Each row is a point on a landscape with many peaks, with its height.
A climber steps from a point to the highest of its 2 nearest points, and stops where none of them is higher. Distance is the straight distance between rows; heights are no part of it.
mub: [ 14 -38 -19 -62 -69 -25   9 -11   1   0 -17  -2  -4  17  10 -15 -13  -8
  16   4  11 -11  -6]  h=69
lof: [-33  35 -20  27  69  46 -45   9  -3   7  26  22   3 -10 -13  10   0  18
   7 -32  19   3 -10]  h=460
pado: [  6  13  -6 -36  10  18 -13  34 -20   1  32  32   0  -5 -20 -24  12  -7
  34 -56 -48  21  17]  h=449
lod: [-28  -6 -22 -30  21  -7  -4  10 -17  -2 -32 -25   8  -2 -17  -2 -34   2
   1  22  29  -4  26]  h=421
davuv: [  0  10 -23  -5 -16  29 -28  -7 -13 -22  -1   7 -10 -25 -49 -21   1 -21
   7 -20 -13 -31  28]  h=395
saf: [ 36 -33  23 -50  -5 -25 -28  43  12  20 -16  -4  -8 -34 -13   1   9  -4
  38 -44  -3   7  29]  h=605
kulo: [ 50  56 -10   3 -20  -8   5   1  43   4  23 -16  25  40  -3 -46  36   9
   6   2  -9   3   5]  h=649
veneb: [-14  -9  18  50  26 -15 -31   3  50  30  16  11 -19   9  17   2  12  28
   1  -1  53  25 -28]  h=606
lafa: [ 27  48   5  53   5  -3 -15 -27  19   6  11 -30   5 -12   6   6 -14   2
 -53  37  31   6   2]  h=312
bori: [ 33  29  -9   7 -14 -26  -4  12  11  16  22 -12  56  12  33  18  -2  -2
 -26  15  39   4 -17]  h=643
gad: [-31  -6 -32 -34 -12 -11  -2 -12 -16  -5 -29   9  44  26 -11  -2   0 -13
 -17  13   6 -12  30]  h=469
sasa: [ -6   0  11 -28  -3  -7  55 -23 -27 -19   4 -21 -55   5  17  -8  -4 -15
 -25   4 -10  10  -5]  h=563
febu: [-12  -2  -8  45 -14  -6  -2 -61 -28  21 -20 -13 -14  -8  16 -14   8   2
 -47  29   2  39  10]  h=525
pep: [  6  -9  -2   6  31  11  21  12   8 -14  -5   3  26 -33 -11  73 -16 -19
 -20 -15 -11 -39 -10]  h=216
sifa: [  7 -28   3 -18 -46  -5  14  28 -15  12 -30  -7  -6 -14  -4   0 -39  12
   1  43  27 -29 -44]  h=119
Koge: [ 12  39  10 -54  -5  -5  10  46  -4 -32  -6 -26  35  31 -15 -20 -34 -10
  31   9 -46 -11  -6]  h=693
kog: [-19  -2  13  18   3  17  14 -17 -31 -19  55  31  15  39  10  -6   8 -10
  32  -5 -67  10 -20]  h=453
zene: [-32  23  14 -39  -1 -11  35  23   5 -26  -4   7  -2  52 -12 -30  -5 -23
  14  35 -43  13  -1]  h=802
Diduk: [ -7  -9 -17 -21 -15  17 -55  39  -8  19  -7  55  41  18  -3  15  -3   0
  24 -25  16  10 -20]  h=368
serut: [-31   9  -8  32  52 -12  18 -34 -13   8  19 -22  -3   2  14  -4   9 -21
 -27   1 -25  22  28]  h=457
sutiz: [ 34  -1  18  47  36  11 -29  -6  27  30  -7 -13  -5 -30 -16 -45   7  24
 -30 -27  16 -11  21]  h=515
pala: [ 48  -6   0  57   8  22   0  -7  34   9  28  12  25   5  18 -11  38  20
 -16 -55   8 -49 -30]  h=334
zomo: [-13 -17 -26 -43   9 -14  29  -1  -5  -8 -53 -24 -21  -8  29  14  -6  11
  -5   5  49 -13 -10]  h=375
kigiz: [ 16 -28   4 -32  32 -17 -25  31   6  47  -3  -3   2 -27  11 -12 -12   4
   9 -45  43  21  13]  h=764
nevuz: [ 29 -19  23  37  16  16  -9   4  18  15 -23  -4 -11 -63 -13  18  25  10
 -17 -12 -41   3  25]  h=383
dama: [ -1  36  13 -27 -36  15 -25  13  14  -9  -2 -24   4   5 -56 -30 -59   9
  37  39  20   7   7]  h=317
siz: [-24  30 -12  42  49  30 -22  -8   8   8   0   5  -4  -9  -8 -17  43  22
  18 -33  -5  14  14]  h=513
kap: [ 15 -11  26  20  25 -27   8 -10  17 -27  18   1 -29 -14   4  77   8  -6
 -11 -32  10 -31 -12]  h=247
Sor: [ 11  26 -35  55  -3   5   9 -39 -24  -6  29 -14  12 -20  27   8  24 -18
 -15 -21 -30 -34  -2]  h=254
Bati: [-26   8  20 -18  -6 -16  31  16 -13  -4  -5 -16  32  34  -8 -21 -40 -10
 -19  73 -29  24   2]  h=711
disub: [ 47  -4  11 -22 -44  -2  18  -1   7   7 -51 -30  -7 -11 -14  21  -6  33
 -15  26   8  25  -1]  h=414
viget: [-67 -20  -6  -8  68   5   9  10 -43  -2   3  27  21  19  12  14 -13 -17
   8 -11 -32  -9  -8]  h=367
sanu: [ 34   5 -27 -17  -9 -36  51 -28 -43 -10   2 -37 -22  -4  32  11   4 -13
 -27  -4  13  -1   5]  h=627
bepu: [ -4  19 -18 -18 -56  46 -36  18 -13 -26  11  22  19  19 -49 -20 -42   3
  33  18 -12 -38 -25]  h=738
rok: [ 55   9   5  41  -5  33 -20  31  37  21  18  -3  12 -45 -26  17  -2  21
  17 -27  -7 -38 -28]  h=343
Piguv: [ -9  -2  -2  29  11  -9   0 -18  28  21  36 -16 -29   5  25 -24  18  17
  26   0  13  32  -8]  h=701
Pul: [-12  20   0  -7  -4  -4 -24  -1   8 -21  11  29 -42   4 -54 -34  13 -35
 -27 -16  -4  15  43]  h=454
nofi: [ 18  -8 -18  55  18   7  -1 -36  -6   5  28  -6   7  -9  30   1  40   5
  -5 -75 -21 -52 -12]  h=287
bimi: [-15  13  17  12  30   9 -12  15  31  24  -1  -9 -15 -11 -13   1 -33   8
  25  10  59  21  -3]  h=520
Mez: [  6 -45  18 -52 -23 -11  -8  16   0   2  -7 -11 -48 -25   3 -20  14  15
  40 -16  13   9  28]  h=501
Liraz: [-43 -18  -6 -31 -41  -8  -8 -12  13 -13 -24  29 -10  51  -4 -13  -9  -2
   8  40  43  13  -9]  h=31
matip: [ 17  -2  -8   5  11  34   7   5 -16  -3 -36 -16   6 -66 -32   0  14  -1
   3  -7 -38 -33  43]  h=338
tokol: [ 13   7  -4  16  34  35 -43  32  11  21  38  12   7 -26  -9   8   2  33
  15 -50   7 -16 -18]  h=405
badi: [-56 -18   5  28  31  19  14  -7 -40 -25  15  41 -10  11  -4  -3   6 -35
   2  -5 -68 -12  -5]  h=407
palug: [-14 -16  12  11  -5  19 -29  24  14  11   5  70  15  20  14  34  42  -6
  21 -35 -17   6 -29]  h=320
Zona: [-25 -11  27  63   9  -7 -19 -22   0   1  38  12  19  14   9  39  -6   9
  -7  22   4   8 -17]  h=622
pak: [-34  -6 -12   1  65  -4  11  -5 -43   8  21 -17 -21 -39  -8 -29 -24 -23
 -21 -16 -19  13  51]  h=413
rovo: [ 22  65 -31   5 -11  10  -5 -16  -2 -21   2 -14  19   0  -8   5 -13 -23
 -25  38  32 -18  14]  h=337
tig: [  0 -12   8 -57  -5   0 -16  31  15  -1 -37 -14  12   7 -37   0 -51   9
  31  19   7   0  13]  h=370
Ziv: [  8  11  18 -22  -1  -9  67  -8   3 -23 -10 -44 -29  16   9  32 -40  10
 -30  41  -4  20 -33]  h=508
Fefu: [-52 -32  -9   7 -15   0  34  -5 -28 -24 -25   3 -46 -18  22  22 -12  -7
 -13  27   1 -38 -38]  h=167
gegav: [ 23   7   5 -13 -52   2  20 -12 -14 -31   1   6 -48  -5 -46   1 -31  -9
 -43  23  32  -3 -12]  h=406
vanol: [ 38  -7  56   4  -7 -23  -7  21  51  18   8   9 -28  -9  -4  32 -29   1
   5  16  16  36 -30]  h=389
naduv: [ -5  12 -45   4   2  -3   7 -14 -36   1   7   1  49  19  17 -28  29 -20
  -3   1 -30  -7  37]  h=524
govun: [-22  -8 -33 -25  -6 -11   1  10 -64  12  36 -12   9  -2   0 -40 -63 -18
  24  25  23 -15  -1]  h=526
Semeg: [-19 -34   7   0   1  -1  38  21 -17 -15   2  20  -6 -13  -6  53 -28 -13
 -37  10 -24 -44 -31]  h=191
vofe: [ 36  -9  -4 -13 -17  -9  30  -6  20   7 -45  -9   5 -16  11   9  42  31
   0   9 -22  10  22]  h=448
Mot: [-10 -15  -3  29  51 -38   7 -25 -16   8  21 -16  48  13  33  29   8   7
  -8 -14 -24   6  15]  h=502
kemon: [  2  41 -14 -15 -33   7   3 -14  17 -26  -8  33   2  21 -31  18  -9 -25
 -35  31  24  -9  -7]  h=365
gepep: [  2 -17 -22   3 -11  -8 -50  -7  16  15 -14  19  24  13 -24 -52  44  10
 -12 -22  13  14  43]  h=719
Gen: [ -3  -1 -23  36 -13   2 -23 -26   4   4  -2  35  27  15  -7 -25  58 -28
 -30 -24 -34  -8  25]  h=602
kerub: [ 34 -25 -22   9 -10   2   0  -1  13  17 -14  16  20 -24  23  39  26   5
  15 -30  21 -40 -22]  h=404
Sug: [ -4  -6 -13 -45 -12   1 -10  34 -13   2 -18  25  69  21  -6  12 -17 -25
   8  10  -9 -11  -8]  h=420
diz: [-41 -28   5   8 -30  23 -18   3 -12 -17 -15  57  -8  27 -26 -12  11 -19
   5  27   2   0  -4]  h=15
pata: [ 39  -5 -19 -41 -58 -15   8   8   7  -8 -11 -29 -21  -6  -3 -13 -27  12
  26   8  52 -21 -20]  h=93
sepuz: [ -2  11  51 -21  -7   0   0  25  27   9   5  -1 -47   0  -7 -11 -39   0
  36  38  33  35 -10]  h=451
dez: [ 40  -2 -32 -15 -18 -26  14 -12  13  10  -9  16  -5   6  23  13  29 -11
 -44 -30  40 -22 -15]  h=473
sizad: [ -6   9  40  10  -5  -2   7   3   1 -28  62   1  14  35  11  28 -31 -15
  46   9 -36  11 -49]  h=512
porek: [  3   1   3 -29 -44  27 -21  43 -11 -21  -8  38   5  22   9  -3 -27   1
  56   6  -3 -21 -61]  h=617
tamup: [ 24 -12   1  35  11  13 -51   8  10  52  13  16  33   8  -4 -52   6  21
 -17 -15  24  -3   6]  h=598
nop: [ 14  36  -7  10  28  11  -6  12  34  -4   7  -9  17  20  16 -29  58  19
  25 -29 -25   4   8]  h=576
Vaba: [  8  -6 -16 -26  14   3  24  10  16  -8 -34  -2  35   6  13   2  59  18
  44 -13 -32  -7  23]  h=507
lafo: [-31 -19  -4  38   8  -4   8 -38 -18  12 -15  10   7   7  22  15 -10   6
  -6  55  10  17  -4]  h=580
Gel: [ 20  12 -14  11  10 -21  29 -36   4  -1 -23 -47 -28  -1  44  22  30  25
 -24   6  25  28  -4]  h=708
batok: [-28 -17 -39  -9  13 -13  -3 -21  -4  17 -38   0  -7 -11  32  13  34   8
  -5   2  69  -1   4]  h=339
Dal: [ -8 -30   5   4  -1   6 -20  -7  -4  21 -37  -9 -59 -42  25  -2  45   2
 -21 -13  51  13  17]  h=298
dabob: [ -4 -11   4  30  11 -20  15 -28  22  16  -3 -55  -7   5  35   2  18  45
  25  34  -1  31   2]  h=813
gok: [ 14  22  25 -24 -23  20  35  -1   5  -7 -23 -41 -30 -14 -22   3 -36  23
 -15  62  11  24 -12]  h=463
riniv: [-33   5   7 -35  10  -7   9 -13  -4 -21  -8   9 -52   8 -11  -7  15 -18
 -24  -5  14  22  35]  h=506
sez: [-27 -13  38 -16  41  13 -10  20  14  -5  -4  12   6   2  13  25  -6  25
  55 -17 -33  43  -7]  h=296
vamu: [  0   6  -3  26  -6 -15   1 -46 -12  13 -32 -26 -26  -5   6 -40  47   7
 -58 -14 -15  45  47]  h=479
dus: [ 27 -29  54  49  31   2   3  -8  20  24   9 -26   2 -38 -35  -8   2  30
 -42 -26 -26   7  27]  h=442
los: [-54 -15  13 -12  72  -1  -5  24 -13  16   1  -3  55  13  26  34 -17   9
  38  -6 -31  28   9]  h=332
dag: [-33  -1  16  55  29  -4  -5 -31 -24  -5  21  13  49  33  12  48  25   0
  -2  -2 -31 -20   2]  h=556
tolan: [  8  12  13 -47 -28  19 -21  34   5 -20   9  18 -27  18  -5 -29  -6  -4
  64 -26 -24  -1 -12]  h=528
vog: [ 32 -29 -22  11  -5 -36  42 -27  -8   6  14   3 -16 -23  48  10  33 -11
 -37 -40  -4 -10 -15]  h=544
Dedim: [-11 -26  27   9  10   3   5   5  29 -22  11  44 -41   1  13  43  41 -20
   5 -32   0 -11 -18]  h=279
Nev: [  6  16 -25  -2 -32  17 -30  12 -25   0  55  10   3   1 -26 -27 -56 -27
  21   7  20 -12 -25]  h=613
Peli: [ 18  27 -12   9 -40 -15   9 -36 -10 -12  -8  -4 -27   7 -17 -50  39 -10
 -31   6 -28  29  57]  h=438
Voz: [-17 -31  -8   5 -10  12  10   4 -27  -4 -39  -9 -29 -48 -17  23 -40  14
 -31  32  26 -36 -14]  h=144
Dezel: [ 20  31   9  57   6   0   1 -45   4   4  10 -28  17 -17  -9  24   1   7
 -46   4 -26 -19  18]  h=286
fezi: [-38  17   4  30  -8   7  33 -20 -18 -23  13 -23  37  22  23   8 -22  -3
  -6  69 -32   9  -2]  h=644
dor: [ 29  26  25 -15 -17 -20  11  20  19  -8  35  -8  37  27  41  37 -26 -15
  11   1  -3   3 -34]  h=577
dos: [ 55  44   9 -19 -18 -17 -15  22  48  23  16 -30  21  16  10 -24  -3  14
   0   4  30  15  -6]  h=730
Bopaf: [-39 -21 -10 -57 -24 -31  12  21  -3 -10 -36  10 -10  46  28 -23  -2   9
  30   6   4   5 -22]  h=47
Sezu: [-23  11  18  -8  50  24   9  12 -20  -8  25   3 -21 -24 -37 -25  -9 -24
  22 -26 -45  19  34]  h=388
maku: [  9 -23  23 -34 -49   2  -6  17   5 -16   3  14 -55 -27 -35 -18 -26 -21
  11  -3  20  -9   9]  h=415

Call two points neighbours if one is among the 2 nearest of the other. Go from one point of each pair to the other, from neighbour to neighbour, staying as high as possible. Name the lowest point that can't be avoided.
Zona, dos -> disub
dabob, zene -> Peli
Zona, zene -> lafo
gad, bepu -> lod

For each start below, name every point that the climber comes to, in order.
los -> viget > badi > kog > sizad > dor > bori > dos
Dezel -> lafa > rovo > kemon > gegav > maku > Mez > saf > kigiz
Liraz -> Bopaf > mub > pata > sifa > Voz > Fefu > Semeg > pep > kap > Dedim > palug > Diduk > Sug > gad
